Each row is a point on a tangle of strands that fork and nearly touch. The rows are in no order.
Two points are linked if the straight distance between their rows is under 119. Some points are linked to none.
K_349: [ 61  21 -20 -15 -19   9  25 -29   8  -4  32  24  16  45 -16  -2  46  -2
  -3 -23 -28 -10 -26 -99 -70  79  -8 -87]
K_523: [ -5  22 -28 -20  43  48 -39  22 -18 -23  26   4   6 -18 -36   6  20 -39
 -23  29  37  23  14  -9   3  -4  30 -55]
K_93: [ -5  25 -11  69  22  39 -13 -13   1   8  11   8   5 -23 -36   7  42 -22
   1 -18  44 -29  29   3  -8  11  18  -3]
K_439: [-30 -12   5  16 -38  -1 -44 -39  25  -4  14   9  -6 -34 -11 -46  10   4
 -15 -61  47  -1  51  56  41  19  24  23]
K_37: [-37  -3   6  44 -20 -42 -17 -15  21  23 -29   9   8  30  15  -1 -23  22
  35 -42   2 -25  21  10   5  33 -23  31]
K_480: [-10 -23   2  -5   0 -51 -42  13   8  28 -27 -37   7  15  -4 -11 -42  17
 -32   3   6  -1  22  33   4   8 -18  66]
K_923: [ -3 -53  15 -30  33  25 -38  -2 -59 -23   5   6   3 -19 -48   2 -25 -26
 -17   8  48  57   9  88  55 -53 -37  24]
K_244: [-41 -23  -4 -17  -9  24 -21  -7   8  -4  12  21  -4  -7   7 -42 -19  -7
 -54  16  61 -34  47  50 -17  -6  10  19]
K_891: [ 33 -79 -11 -35  21  48 -44  46 -14 -23  24  28  19  -8  25 -14 -72   4
  11  21  62  50   1  58 -30 -10   0  45]
K_610: [ 12  46 -44   2  -8  48   1   0  19  -5  11  18  15  -6  27   6  58 -11
 -38   1  13  -8  -2 -23 -14  54  28 -68]
K_777: [-16  17 -38 -37   4  59   2  31 -23  29  53  18  20  -7  50  16  34  15
 -16  40 -13   1  12   3 -38   4  20 -28]
K_916: [ 21  -7   2 -44  33  44  -4   0 -20   9   2 -26 -22   0   5 -55  -2 -24
  20  58  11  40 -25 -18  -8  -2  20 -52]
K_742: [ 29  23   2 -54  33 -21 -18 -31 -29   0  -2 -58 -22  22 -16 -23  14 -11
   0  56 -74  49 -56 -34  31 -13  30 -29]
K_562: [ 13 -17 -40  18  53  66  11  51 -13 -26  52  15  39 -10  22  31   2  11
  33  13  24  21  12 -14 -29  -8   6 -41]
K_816: [ 15 -53  24   2 -15 -52 -24 -30  21 -34 -23 -24  -1 -13 -21 -42 -46   5
  -6 -23  28  30  -8  52  61 -27 -24  70]
K_5: [-35  11  -9 -15   9 -18 -22 -13   7  18 -12 -15   5   0 -13 -18  13   6
  13 -23  -1   0  14   1  49  -2   8 -46]
K_430: [-17 -58  36 -52 -25  -9 -16  -2 -10  16 -26   7   1 -13  27 -48 -58   8
   8   9  37  28   2  35  21 -51 -24  66]
K_435: [  9   7 -22 -27  20  43  12  52   1 -25  -3   3  -7  17  31  82   0  -5
   8  46 -28  33 -39   9  10 -14  14   1]
K_690: [  7  34 -40 -52 -32 -10  20 -10 -20  50   0  18  16   9  52 -23  37  54
 -34  32 -41 -21 -39 -38 -60  14 -34 -55]
K_484: [ -6  23 -14  10  -2 -12 -16   4  20 -20 -13 -21 -51   5  22  52  19  14
  32   5 -75  23 -12  -2  17  42  34 -25]
K_115: [-11  29  16   4  11 -97   6 -37  20   7 -46 -57 -30   8   8 -11  -7 -12
  -5  -7 -69  -9 -32 -12  46   1   9 -21]
K_736: [  2 -61 -17 -34 -12  15 -28  64  -7 -16   7   2  -9 -39  30  11 -46  16
  12  16  45  35  34  43 -23 -16   5  42]
K_966: [  1 -47   9  12  -2  46 -10  13  -9 -25  31  38   2   2 -32  18 -36  32
   0  10  30  -4  26  43 -34 -17  -1  64]
K_936: [  6  39  15  15 -19 -29  33 -16 -32  24 -41 -17  -8  28 -21   6   0 -26
  20  10 -23  -9   1 -62 -11  -6 -12  -5]
K_995: [ 10  38 -23 -10 -11 -69  45  -6 -25   7 -31   1  15  34  24  34   2   2
  13  19 -81 -11 -50 -64 -38  14 -13 -43]
K_554: [ 10  23 -32  -5  17 -28  18 -19 -26   2 -24 -22  25  19  -8  11  20  17
 -13  26 -46 -17 -44 -45 -32  13   3 -61]
K_461: [ 30 -72  16 -16  35  50 -31  14 -26 -54   3  37   8   4 -30  -3 -63 -16
  36  15  51  69  -3  56  -2 -16 -13  16]
K_527: [ -4  24  37  55 -25 -76   4 -40  24 -12 -60 -16 -33  16 -34  26  -5 -50
  23 -72 -16 -23   6   4  46  49  -4   2]
K_23: [-43   8 -14  33  47  -8 -46 -21  -5 -20  43   6  14 -54 -47 -14  15 -30
  27   0  14  11  18  42  35 -32   5  22]
K_395: [ -4 -48  22  -2 -34 -29 -44 -24 -29 -18 -14  16  -2 -45 -72 -12 -26 -20
  24 -46  41  38  54  52  18  -6 -49  24]
K_646: [-36   3 -12 -33  25  16 -42  -4  -2 -17  25  -6   3 -14   5 -17   6 -32
 -35  17  16  29   9  65  78 -23  -3  40]
K_225: [ 24 -16  15  70  -1  16  18  13  10 -23  -5  21  -5  28 -12  60  -8  -3
   3 -27  14 -26  28   9 -33  31 -23  39]
K_707: [ -7  19 -19 -62 -17  32 -10 -20 -11  40   6  16  37   8  -5 -31  44  19
 -16   0   9  18  -1 -43 -11   6  30 -96]
K_840: [  4  19 -36  -5   3  19  -1  -5  28  15   4  -7  29 -11  60 -18  29  32
 -37  28   6 -10 -30   1 -13   9  39  22]
K_668: [  6  86   0   1 -25 -39  10 -21  20  35 -33 -14   7 -19 -23 -25  29 -14
 -44 -27  -1 -45 -23 -34  -2  35  27 -35]
K_282: [ -7 -18  -6 -11 -13  41   1  17 -16  -7 -36 -13  18 -28   6 -21  -2  -1
 -23  -6  69  27  14   9  34 -33  33 -26]
K_226: [ -5 -57  17 -49  14  18 -41  13 -32  18   0   3  25 -15  27 -55 -33  -8
  20  12  53  49  20  39  31 -36   1  34]
K_100: [ -1 -19  20  27  -1   6   9 -32  15  10   0   2 -20  27 -62   0  12 -41
  38 -11   8 -10  52 -60 -35  32   3 -17]
K_295: [-37  31  -8  17 -14 -37  -6  19  19  49  -9  14  25  26  41  38   9  23
  15 -36 -35 -43   4  10   5  41  -4   5]
K_337: [ 24 -58  24   6  -8   8  10  38   6   6 -18   6   9  61  -4 -12 -64  26
  13  -9  28  -1  23 -38 -44 -11 -46  -9]
K_501: [ 35 -11  16  37   4  21  53  17  -8 -27 -26   2 -15  68  10  58 -15 -20
  18   3 -34  13   6 -49 -28  22 -23  -8]
K_865: [-21 -20  31 -31  62   2 -14 -34  -5 -21  26 -22   2 -31 -65 -83 -12 -65
  -4  14  51  22   1  21  37 -45  10   3]
K_898: [ 26 -50   9   8 -51   0 -39  -2 -34 -12  -6  15 -17 -51  12   6 -18  14
  -1   1  26  34  21  82   0 -16 -34 100]
K_585: [ -7 -25   0  -5  44  37 -13  -2  -4   7   6 -13   5  16  38  -5  -2  39
  52  45 -33  16 -40  -5  -7 -28  20  -1]
K_74: [ -7   5 -21  -8   7  -5  51  23  24  -2  32  27  37  36   9  16 -11  23
   0   7 -17 -47  14 -45 -67  17 -33 -30]
K_19: [  5  37 -35 -47  -9   4  23  29   2 -25 -11   7  21  30  40  60   9  11
   2  28 -38  29 -43 -28   6   9  13 -27]
K_645: [-21  -1  34 -49   6 -16  -1 -16   1  28   6 -52  17 -18 -32 -69   0  -2
 -22   0  11  10  -2  -5  56 -60  36  -6]
K_443: [-11   2   8  36   6  -2 -14 -31  -4   2 -10   4  -6 -16 -72   8  15 -20
  -3 -33  29 -27  35  40  -1   1   0  25]
K_35: [-17  -3  -3  -5 -29 -27   0  38   0  -9 -12  -3 -30 -27  47  52  -8  -1
  22  22  -2  -6   3  49  -3   5 -19  86]
K_749: [-28 -18  29  21   2 -95   5 -25 -24  -1 -35 -44 -43 -29 -45  -3 -34 -18
  -1 -12 -31 -26   9  51  26 -15 -39  44]
K_144: [ 21  44 -29   5 -18  29  35  13  37  -3  -4  12  -7  23  40  11  37  12
 -24   1 -25 -24 -10 -16 -26  58   0 -54]
K_965: [ 23   0 -11 -38  36  13 -18  -6 -25 -10   7 -28  -9  26 -10 -24   8 -11
  35  50 -45  39 -35 -53  -9   5  30 -52]
K_242: [-27 -29 -14 -25 -15   3  11  24  11   3 -14  29  18   1  33 -51 -47 -16
 -26  21  67 -12  38  23 -20 -14 -24  10]
K_663: [ -3 -39  19  28 -27 -13 -12 -37  24  -1 -10  31  20  36 -10 -23 -37  19
  32 -31  37 -10  39  26 -16  22 -45  52]
K_888: [  1 -15  24 -13  18  20 -13 -29  -8  23 -17 -11  17  38 -26 -55 -19 -22
 -18  27  50  -2  21  -3   2 -18   3  29]
K_747: [  1 -43  38 -42 -14 -30  -7 -10  19 -11 -28 -30  -5 -21  27 -35 -42   4
 -30  -5  30  27 -22  45  57 -58 -15  78]
K_884: [-28   9  29  -7 -15 -51 -14 -32  18  33 -28 -43  -9   9 -35 -34   7 -14
 -10 -42   0  -5  18 -16  58   5   0 -25]
K_71: [ 10  41 -56 -44   0 -18  20 -25 -22   9   3  13  15  23  18  26  48  50
 -27  30 -63 -11 -79 -13 -35   8  -4 -61]
K_497: [-28   0 -10  30  33   9 -51 -13  12 -65  32  20 -19 -48 -39  28  11 -20
  39 -13   1  24   4  23  56 -30  23  17]
K_485: [ -7 -33  -5 -45  51  64   1  31 -37  32  19   8  47 -19  62 -28   6  17
  12  55  26  16 -24  28 -26 -49  34 -15]
K_342: [-12  -2  13  16  -9 -17  40   1  27  18   2  28  23  50 -28   3 -24  10
   4 -10  -5 -45  18 -60 -59  17 -16   4]
K_619: [ -7 -46  35  -4  53  10 -44 -47 -19 -14  34 -37 -19 -33 -83 -72 -11 -45
 -16 -18  51  38  25  49  72 -29  -9  10]
K_879: [ -6  32  34  13 -34 -54  22  -3 -17  11 -49 -22 -24 -22 -31 -16 -10 -45
 -10 -12  24 -27  10 -13  28 -21 -46  45]
K_636: [  8 -20  32  21 -29 -43  17   1 -19   9 -57 -19 -25 -19 -11 -33 -48 -16
  14   1  40 -15   1   4   4 -41 -61  35]
K_729: [-20   9  -2 -21   7 -16  -4  15  -8  -8 -12 -34  -6 -35   5  -5  -6 -13
   5  38  -4  22  -9  12  22 -35  16  35]
K_207: [ 18  -2   4   9  78  51 -34  -1 -26 -11  28  -6  13 -28 -14 -29   5  -8
  27  38   1  34 -42   0  21 -51  61   6]
K_376: [-21  44 -14  32  33 -20 -15 -26  -3 -24  12 -28 -43 -40 -30  15  41 -24
   4  25 -37 -16 -12  -6  19   6  42 -21]
K_16: [ -8 -27   3 -17  -2  39 -18   2 -28 -16   0   9  15 -48 -19 -33   9 -29
 -28 -15  74  31  36  47  48 -53  32  12]
K_541: [ 25  71  -7   3 -37 -58  22 -57   7  19 -24   8  19  -6 -33 -10  45  -5
 -12 -35 -25 -40 -37 -79 -34  42  23 -63]
K_670: [  2   6  -1   7  21  -2  11 -28  13  16  14   5  35  44 -54  11   3  -8
  27  -8  -1 -21  14 -72 -47  20  24 -30]
K_721: [ -5  39 -17  17 -33   0  36  51   7  20 -38  12   4   8  58  24   4 -19
 -24 -18  21 -38  29  -3  -8  44 -51 -14]
K_650: [-32  40   7 -14   2 -48 -13 -14 -21  65  17 -50   3 -37   4 -47  43 -23
 -49 -18 -10 -12  14  21  62  -9  -1   6]
K_681: [-40  15 -18   0 -15  -5 -14  -1 -36  52  -2 -25  21 -38  42 -35  35 -10
 -34   3  30 -18  34  37  35  -9  -9   4]
K_851: [ -2   0 -30  23  64  55 -28  22  -8 -32  30  14  10 -13 -28  25  10 -12
  29   2  15  21   8 -23  10 -12  23 -57]
K_474: [ 16  45 -14 -18 -26 -27  16 -29 -21  57  17  14  -3  22   6 -15  47  40
   9  -5 -69 -33 -34 -63 -66  36 -26 -58]
K_649: [ 10  34 -16 -60  28 -13  -7 -12  -2  25 -14 -40   6  18  15 -20  13  -9
 -48  59 -23  26 -54  -5  38 -13  10 -12]
K_229: [-17 -45  14 -63  36  42 -14  30 -32  49  -7   5  37   5  40 -27 -22   2
  23  30  20  46 -11  32  15 -47   5  -8]
K_289: [-36  27  -2  13 -36  61  16 -10  24   3  43  57  -1   8  41   0  38  -4
   2 -15  -3 -20  41  17 -10  30  25   9]
K_850: [  1  55 -32 -46 -41  -5  -4  -1  -1  34 -16 -14  15 -22  65 -42  39  17
 -75  26   5 -15 -38 -14  -1  -1  25 -13]
K_510: [-14  14  -9  13  24 -16   0   0 -13  -5 -50 -28  13  15  -2  41   6  -1
  25  -9 -15  32  -1   3  56  -7   1 -37]
K_870: [ 11 -22  14  34 -44 -31   5  -2 -15 -22 -27  13 -18 -22   0  32 -27  -1
  30  -6  17  13   4  56   4  -4 -44  90]
K_239: [-33 -12 -20  31  30   4 -17 -13  42 -57  28  21  -9  13  10  26 -14  20
  49  17 -19   1  -5 -10   2  13  26 -16]
K_786: [ 36 -12 -15 -39   4  13  36   4 -36  22 -20 -12  19   7  59  35  11  56
  35  42 -57  23 -80 -46 -25 -32   0 -40]
K_504: [ 10 -22  16  13   7  40  18  26 -10 -18   1   6 -16   2 -12  23 -21  22
  18  23  16  -7   7  -1 -33 -33  12  41]
K_315: [ 35 -52  20   8 -17   6  52  67  13  11  12  27  27  40  35  10 -51  35
   3 -28  14 -19  40 -35 -59   0 -64   9]
K_424: [ 36  35 -36 -58 -49   0  -5   1  -6  12  -7  -2   3  -7  15 -24  36  38
 -39  -6 -25  16 -38 -44 -14  32  34 -89]
K_10: [-13  42  18  22 -38  -1  28  10  18  21 -45  16 -26  11   8  13  23 -21
   4 -27   1 -32  24  -6   0  38 -31 -24]
K_208: [ -1 -18  -7  46   3  67  10   3 -11   6  20  29  20  -3  -2  17  28  -3
  -6 -29  63 -17  46  21 -16   3  -7  -3]
K_782: [ -7 -19  12 -14 -28 -25  13   9  12   2 -33  -1 -13 -30   2 -67 -41 -16
 -20  22  62 -27  20  -4 -26 -26 -33  33]
K_807: [ 32 -19   4 -18  26  18  41  27  -7   4  -2  -3   5  44  24 -25 -46  -7
  38  55  -7  14 -18 -38 -47   2 -31 -11]
K_576: [ 30   0 -13  40  32  78  28   1  26 -10  62  30  30  20 -21  25  41  -8
  13 -24  28  -5  23 -52 -34  25  -8 -54]
K_271: [ 23  -3  36  -4  71  35 -32 -31 -36   0  15 -26 -15  17 -58 -32   0 -30
  10  37  10  35 -18  13  47 -50  38  34]
K_449: [ 17 -62  12  -1   7  25 -18  -5 -41 -58 -15  23 -12 -14 -60  13 -39 -17
  17   9  38  38   9  65   5 -35 -43  27]
K_495: [ -9 -30   0  -9  -8 -61 -51   5 -30  25 -12 -16  -8  -8 -13 -12 -30 -14
 -45 -20  25   9  34  62  31   9 -46  85]
K_236: [ 19  14 -49 -32  28  84  -7  13 -16   2  73  32  25 -10  35  -9  47  37
 -12  47 -16   9 -31 -18 -53   2  30 -66]
K_883: [  0 -72  37  -5 -43  16 -27 -25 -27  15 -10  27   5  -8 -48 -43 -28  -9
  19 -42  63   8  55  11 -16 -11 -48   5]
K_582: [-32  36  25  66 -18 -42   1 -40  29 -18 -32  22  -4  12 -18  38  -1 -39
  52 -64 -27 -31   7  33  29  59  -3  16]
K_868: [-19  13 -33  43  25  16  -2  68  42 -27  50  45  19  -7  39  90   8  21
  -3 -37 -25 -31  18  39 -17  41   5   5]
K_579: [ 10  61  14  21  11 -37  -5 -36  -6   0  -5 -48 -40 -30 -64  10  47 -35
 -29 -11 -50 -11 -13 -28  41  17  56 -12]
K_837: [-23  11  -6  44 -28  28 -17   3  28 -16  26  66 -10  -4  -9  26  14 -17
 -13 -48  46 -45  53  75 -20  57 -11  42]
K_591: [ 35   0   8  33  -8  46  62  52  16 -27  12  12  -2  31  11  60  -9  -7
   2 -14  -2 -22  29 -23 -41  31 -19  10]
K_600: [-26  31 -16 -35 -24  16   4  32 -19  32  36  -2  -8 -13  20 -18  22 -12
  -8  39 -13 -14  29 -19 -45   9   2  -4]
K_905: [  2 -20 -35  21  18  33   3  62  -6  -8  10   1   6 -41  35  36   2  34
  14  -9  23   9  15  14 -14   4  13 -27]
K_767: [-16  27  -2  -4  27  30 -38 -18  29 -14  32 -11  -3 -36 -18 -35  19  -9
 -58  15  35 -16 -11  17  39 -38  70  10]
K_741: [ -7  40   3  35   4 -65  -2   1  -3 -37 -26 -36 -32  -1   7  67   9 -36
  26 -15 -81  20 -16   2  49  17  39  -6]
K_308: [ -8  -9  49  17  19 -95   7 -20  -3 -17  14 -73 -55 -26 -33  -1 -20 -26
 -27 -25 -39   0   3  49  75 -20 -23  55]
K_278: [ 11  -9 -37  -6  37  39  -7  15  16  14  26   4  36  29  30   8  -3  35
 -27  33  12  -7 -14  -2 -28  -1  26  42]
K_354: [ 20  23 -35  29  28  38  18  68  35 -26  73  34  31  15  28  68  25  26
 -23 -11 -21 -23  15 -15 -35  48  13  -4]
K_971: [-12  45  -1   0   0 -79 -11  -5  32  -1  -2 -63 -31 -34  26 -13  22 -15
 -10 -11 -53   6 -27   1  75  23  22  27]
K_205: [-27  -9 -16  -7  19  52 -15  -2   6  -2  26  16  17 -37  -9 -33  11  11
  -6  21  31 -21   6  -1 -16 -30  58  -8]
K_201: [  3   8  47  30 -67  -1   6   9  34  39 -46  19 -35  -1 -11 -14   8 -22
  -6 -56  48 -30  38 -26  -9  33 -24  -3]
K_420: [ 18  66 -31 -59 -56 -53  12  21  -2  25 -31  10  -9 -12  23  11  22  22
 -61   1 -48 -15 -55 -36 -20  28   3 -75]
K_286: [-13   4  40  43 -45 -67  15  -1  25  21 -76   1 -39  24  28   7 -57   7
  14 -24 -28 -46 -16 -23  -7  -3 -37  -7]
K_136: [ -1 -11  23  54 -13 -71  -1 -52  19 -13 -59 -30 -20  21 -33 -16 -29 -50
  30 -47   3  -7  20 -23  20  17 -21   2]
K_973: [-11  37  18  27  -9 -90  14 -57   9  24 -51 -24 -26  41  12   5 -11  -8
  11 -14 -77 -23 -32 -51   3   9  12 -55]
K_11: [-26 -15  -9  53  29  15 -41   2  20 -59  42  40  -1 -13 -30  33  -9  11
  59 -26  -8  12  13  31  12  -1  21  28]
K_990: [ 36  36 -35 -15  -2  43  17   5 -35 -14  28  15   1 -27   5  -2  55   3
   8  41 -21  18 -38 -36 -43   4  34 -52]
K_935: [ 13 -35   6  23  28 105  10  15   2   8  60  28  18  10  -6   3  26  -1
   2 -24  50 -13  56 -18 -35  10  21 -43]
K_122: [ 14  44  -5 -58   4 -40  21   0  -4  17 -30 -47   1  -5   1  -9   1  20
 -42  39 -31   6 -67 -30  19 -47  30  -3]
K_560: [-13 -37  -7  11  42  51 -43   8   4 -26  50  37   2 -25 -32  -6 -19   4
  -3  26  38   5  22  42 -26 -27  24  21]
K_364: [-19  -1  -2 -46  52   5 -30 -11   2 -23  37  -4  30 -11 -14 -62 -16 -52
 -18  26  42  31  -2  18  74 -28  24   4]
K_778: [ 32  23 -16 -10 -11   0  39 -14  43 -34  42  30  28  39  17  35  31  49
  -7 -17 -74 -23 -47 -41 -59  55  24 -76]
K_862: [ 35   4 -23  24  51  55  18  38  16 -25 100  32  39  36  20  41  35  15
 -11 -10 -19 -15   6 -43 -42  30  -8 -44]
K_957: [-11  16 -21 -22  25  17  22   1 -13  24 -32 -11  27  22  -3 -22   2  11
 -27  41  10 -26 -24 -12 -23  -8 -16 -48]
K_234: [-31  11   9 -22 -21  -3 -12  -9  34   1   0  -8  -6 -14 -16 -42  -6 -12
 -64  17  32 -26  20  26   6 -10  42  31]
K_616: [  3  43 -29  18  27  27   8  16 -10 -33  28 -12 -34 -40  -9  21  38   2
   3  45 -29   1 -25  -7 -12 -15  38 -17]
K_740: [-15   0  22  29  39 -17  -9 -48   7 -13  -8 -35 -14  -9 -55 -12  19  -6
  -7 -12  -7  -1 -11  24  78 -40  21  21]
K_347: [ 24  -6  -5  29  34  26  20  13 -18 -30 -32 -17 -21  50   8  74 -13 -14
  21  32 -37  19 -24 -15  -9  -2   1  -4]
K_912: [ 53  -2 -28 -27 -14  18  63  14 -26  14  46  22  24  18  66   8  45  53
  14  -2 -62  10 -40 -61 -55  20 -53 -83]
K_819: [ 11 -62  25   6   6   5 -10 -21  18 -14 -32  -7  -5  51 -14 -22 -66  17
  29  -2  16  15   4  -3  -8  -9 -29  30]
K_573: [-12   4  36  16 -42 -40  10   2  15  29 -46 -24 -52   7  29   7 -13  26
  34 -12 -50  -5  -2 -27   5 -10  -2  -2]
K_980: [-25  40  10   3  17 -67  -3  -6  29 -41   7 -49 -36 -37  12  23  -2 -14
  -2   1 -51  20 -32  34  85 -23  26  52]
K_264: [-10 -14 -17  -7 -11  32  -3  40  24 -12  13  27 -17  -4  54  59   3  14
   1  20  -2   5  15  49  -7   8 -11  74]
K_396: [ -5 -23  27  11 -49  30 -16   1  -3  21   2   8 -19 -12  21 -14  13  20
  25 -33  26  17  44  12  12 -12   3  27]
K_374: [ 20 -33   8 -43  45  21  -3  20 -14  12 -27 -24  20  17  42  14 -19  41
  40  58 -37  47 -86 -19 -11 -41  36 -25]
K_478: [ 31 -87  11  14 -43  18 -12 -10 -18 -15  24  51  17 -30 -29 -27 -39  21
  23 -32  58  11  41  48 -56   0 -60  34]
K_192: [ 28   7   4 -30  -6  -2  40  18 -14  23 -22   7  16  56  31 -16 -38   2
   8  43 -19   2 -37 -79 -41 -15 -48 -35]
K_555: [  3 -28   7 -11  -9 -63 -48   6 -25  -6  24 -45 -27 -58 -27 -39 -27 -27
 -39 -20  21  20  29  68  57   3 -37  71]
K_401: [-18  18 -27  10 -13  66  19  29  35 -29  50  51  -6   0  50  36  28  -1
  -7  23  -3  -8   2  32  -8  10  10  39]
K_274: [  1 -24  30  28 -58 -59 -18 -33  14 -24 -39   3 -20  -9 -17 -15 -44  -2
  14 -38  11   2  12  51  39   0 -38  82]
K_222: [   4  -36   36   23   31  -18  -49  -72    4  -42   33  -18  -17  -29
 -105  -30    4  -36   -9  -43   38   27   16   39   73  -27  -17   24]
K_253: [ 65  19 -44 -26 -26 -20  28 -15 -16 -30  44  39  11   6  21  33  58  80
 -25 -16 -79 -13 -82 -27 -74  55   7 -64]
K_950: [ 47  54 -35 -43 -70 -46  32  10 -13  12 -12  33  16  -5  48  35  33  45
  -9 -25 -57   2 -76 -52 -34  35  -9 -58]
K_446: [ 20  47 -29 -15 -31 -60  47  25  15   7 -16  15  28  11  54  30  -8  31
   2  -4 -41 -30 -49 -60 -49  21   3 -18]
K_798: [-23  14 -12  30 -10 -15  16  64  32  14   8  34  17 -22  65  59   4  32
  22 -44 -27 -50  10  45 -21  58  -4  20]
K_718: [ 36   3 -11 -25 -29  15  47  43 -19  39   7   8  16  16  47  23  -1  54
   8  -5 -39  -2 -13 -63 -49   2 -23 -78]
K_454: [-18  29 -10 -29 -24 -33  28  42  22  10 -31  10   0   0  37  47 -13  16
  -8  14 -30 -14 -30 -21 -10 -12   9   3]
K_653: [ 26 -33  41  56  19   9 -15 -49 -26  -4 -14 -13 -13  42 -52  18 -14 -10
  49 -10 -10  27   7 -10   6 -35  20  36]
K_281: [  0   3  21  48  53 -30 -27 -54  10 -30  31 -44 -21 -37 -89 -26  28 -50
 -24 -42  27  10  -2  25  83 -20  17  28]
K_447: [ 26  10  -6  57  -9  30   1 -11   4 -23 -11   0 -17  24   7  24   1 -25
   5   3  35   5  19   2   4  35 -17  50]
K_321: [-10 -41  14  11 -14  23 -44 -20 -27  -4  24   0  -8 -38   7 -17   6  14
  13 -12  24  31  34  72  20 -18   4  67]
K_270: [ -1 -10 -22 -14  74  51 -34  22   0  14  32  -4  31 -30  35 -15  12  38
  22  44  -7  26 -52   8   6 -35  53  -5]
K_737: [  0  13   0  -8 -34 -12  47  39   7  51 -24  20  23  39  55  -9 -41   4
 -11   2  23 -27   0 -74 -38   0 -69 -30]
K_438: [ -4  -9  40  13 -80  10  -3  21   1  32 -14  24 -34 -23  19 -20  -7  -2
   4 -49  36 -16  53  19 -12  12 -30  28]
K_371: [  2  40   7 -36  18 -11  16 -11  10 -13  -6 -10  19  20  -9  23  -2   2
  -8  52 -43  -3 -50 -28 -10 -42  46  27]
K_453: [ 40  26 -44  -8  -7  34  15 -22  45 -14  67  42  26  31  13 -14  44  24
 -16 -19 -23 -18 -26 -68 -51  69  18 -81]
K_452: [-13 -16  56 -23   6 -24   7 -28   0   9 -18 -50 -25 -13 -57 -48  -4 -14
 -13 -13  10  14   4  13  78 -44  -7   0]
K_429: [ 10 -19  45  64   1 -44  -2 -46  -9 -10 -46 -30 -24  38 -42  44 -39   1
  17 -19 -33  -4   5   7   9 -32   5  49]
K_332: [ 16 -36  24  51 -17 -52 -11 -60  11 -29 -30 -16 -22  -4 -40 -38 -25 -44
  35 -35  33   6  21  14  17  25 -37  44]
K_254: [  1 -48  46  13 -22  -2   6 -21  -2  15 -20   8 -13  17 -60 -17 -28 -23
  37 -33  39  -8  44 -44 -30  -6 -22   4]
K_929: [  5  19 -24 -10  -7  71 -19  10   0   0   8   5   7  -5  -1 -15  38 -34
 -36  11  52  10  28 -16  -1  28  31 -46]
K_84: [ 29 -20  33  27  42  15 -17 -30 -42 -12 -17 -24  -5  33 -30  -2 -24 -23
  18  12   7  47  -8  12  37 -27  -7  45]
K_517: [ 16 -17  -5 -18   4  52  39  17 -25  44  11   5  32  26  55  11  18  56
  11  22 -25  19 -21 -31 -26 -19 -19 -39]
K_241: [-11  29  -2  -1 -19  16  24 -20   2  52  28  10  -5  10   2 -31  31   8
  17  21 -38 -29  14 -57 -55  24  -2 -23]
K_350: [-28  44  -1 -34  18 -44  -1 -30 -12  44  19 -46  29 -23 -42 -48  40  -5
 -50  -1 -22  -4  -1 -15  57 -36  28  -6]
K_230: [ 19 -18   4 -27  27  51  24   3 -20  25  -3  -1   8  22  25 -64 -12 -29
  34  49  24  18   1 -32 -27  -5 -18 -23]
K_683: [  4 -31 -16   6  18 -13 -39  24  22  25 -16 -21  11  18  31  19 -32  46
 -22  10  10 -10  -2  20 -26  10   3  59]
K_792: [-16 -25   9  23  20  11 -36 -35 -32 -10  28  10  -8 -50 -80 -26  16 -43
  44  -9  40  10  40  27  12 -19  -3  29]
K_827: [ -3 -32  30  52 -26 -56  15  -5   8 -11 -61   5 -30  26  -6  49 -57  23
  15 -32 -23 -37   2   4 -36  -5  -8  37]
K_210: [-13 -11 -22 -19 -18  33   2  48  -5   4 -19 -15  -3 -25  56   2   7  22
  -1  -3  26  27   8  13  16  -8  12 -44]
K_314: [ -7  36  26  16 -43 -67   9  10   4  36 -29   6 -19  16   1  21  -4  27
  18 -31 -69 -38  -9 -56 -19  17  16 -39]
K_179: [ 10 -41   1  -9  27  20  62  56  17   1  50  10  36  41  21  25 -27  15
  15 -11 -14 -29  38 -42 -51   5 -46 -39]
K_667: [-28  52  -7 -36 -37  -8  12   7  17  25 -13   2   2 -15   3 -22  25  -5
 -75  11   8 -44  -1  -4  -5   8  35 -19]
K_987: [ 43  53 -30 -16 -32 -11  25 -64   1   1 -10  12  21  34 -40   5  58 -12
  -4 -16 -17 -13 -50 -87 -38  53  15 -78]
K_963: [-14  -8  -3 -24 -30  10  47  53  15  -3  -6   8   7 -13  31  37 -17  33
   6  23   2 -18   0 -13 -31 -24  14  20]
K_669: [-37   8  10 -13 -29 -17 -22  19  28  -9 -11  32 -11  10 -10  34 -19  -7
 -33 -19   4 -21  21  72  25  11   0  55]
K_924: [ -7   7 -11  28   9  12   9   7  40 -18  -3  -2 -19  22  32  35  11  20
  24   4 -40 -17  -1  -3 -11  44  11 -29]
K_498: [-38   8   7  35 -40  35  30   2  37  -5  26  60 -21  -7  10   6  27  -2
   3 -29   8 -48  53  38 -35  45 -17  21]
K_409: [-25  -2 -17 -21 -24   5  18  26   2  26 -19  15  16  23  42 -16 -34  -9
  -7   6  32 -10  31 -20 -22  17 -46  -1]
K_56: [-27 -23   1 -17  32 -12 -15   0 -16 -38  -1  -8 -18 -33 -33  13  -8 -17
 -24  12  19  25  -9  82  76 -48 -17  42]
K_717: [-22  16  19  32  11 -52 -17   3  11 -25 -13 -47 -54 -34 -22  24   7 -17
 -32 -20 -38 -10 -12  77  79  -7   5  58]
K_441: [-22  14  -2  43   7 -31  -9  -6   2 -47 -25 -24 -32 -10 -19  43   3 -33
  33 -18 -24  26  11  27  64  13  -2  -8]

A fork is a point with three links. Follow the links from the first point to the second and name the forks in between, in order.
K_554; K_480 => K_446 > K_454 > K_234 > K_667
K_321; K_668 => K_409 > K_242 > K_234 > K_667
K_10; K_71 => K_409 > K_242 > K_234 > K_454 > K_446 > K_554
K_884; K_354 => K_924
K_616; K_424 => K_554 > K_446
K_478; K_295 => K_883
K_332; K_554 => K_274 > K_870 > K_409 > K_242 > K_234 > K_454 > K_446
K_461; K_851 => K_452 > K_924
K_668; K_555 => K_667

Follow the links from the first point to the second, and from the first to the third. Name the last point that the two ways share.
K_308; K_786; K_747 => K_270
K_19; K_807; K_480 => K_234
K_278; K_430; K_579 => K_234
K_573; K_517; K_35 => K_270
K_619; K_23; K_16 => K_924
K_965; K_837; K_454 => K_409
K_778; K_995; K_591 => K_454
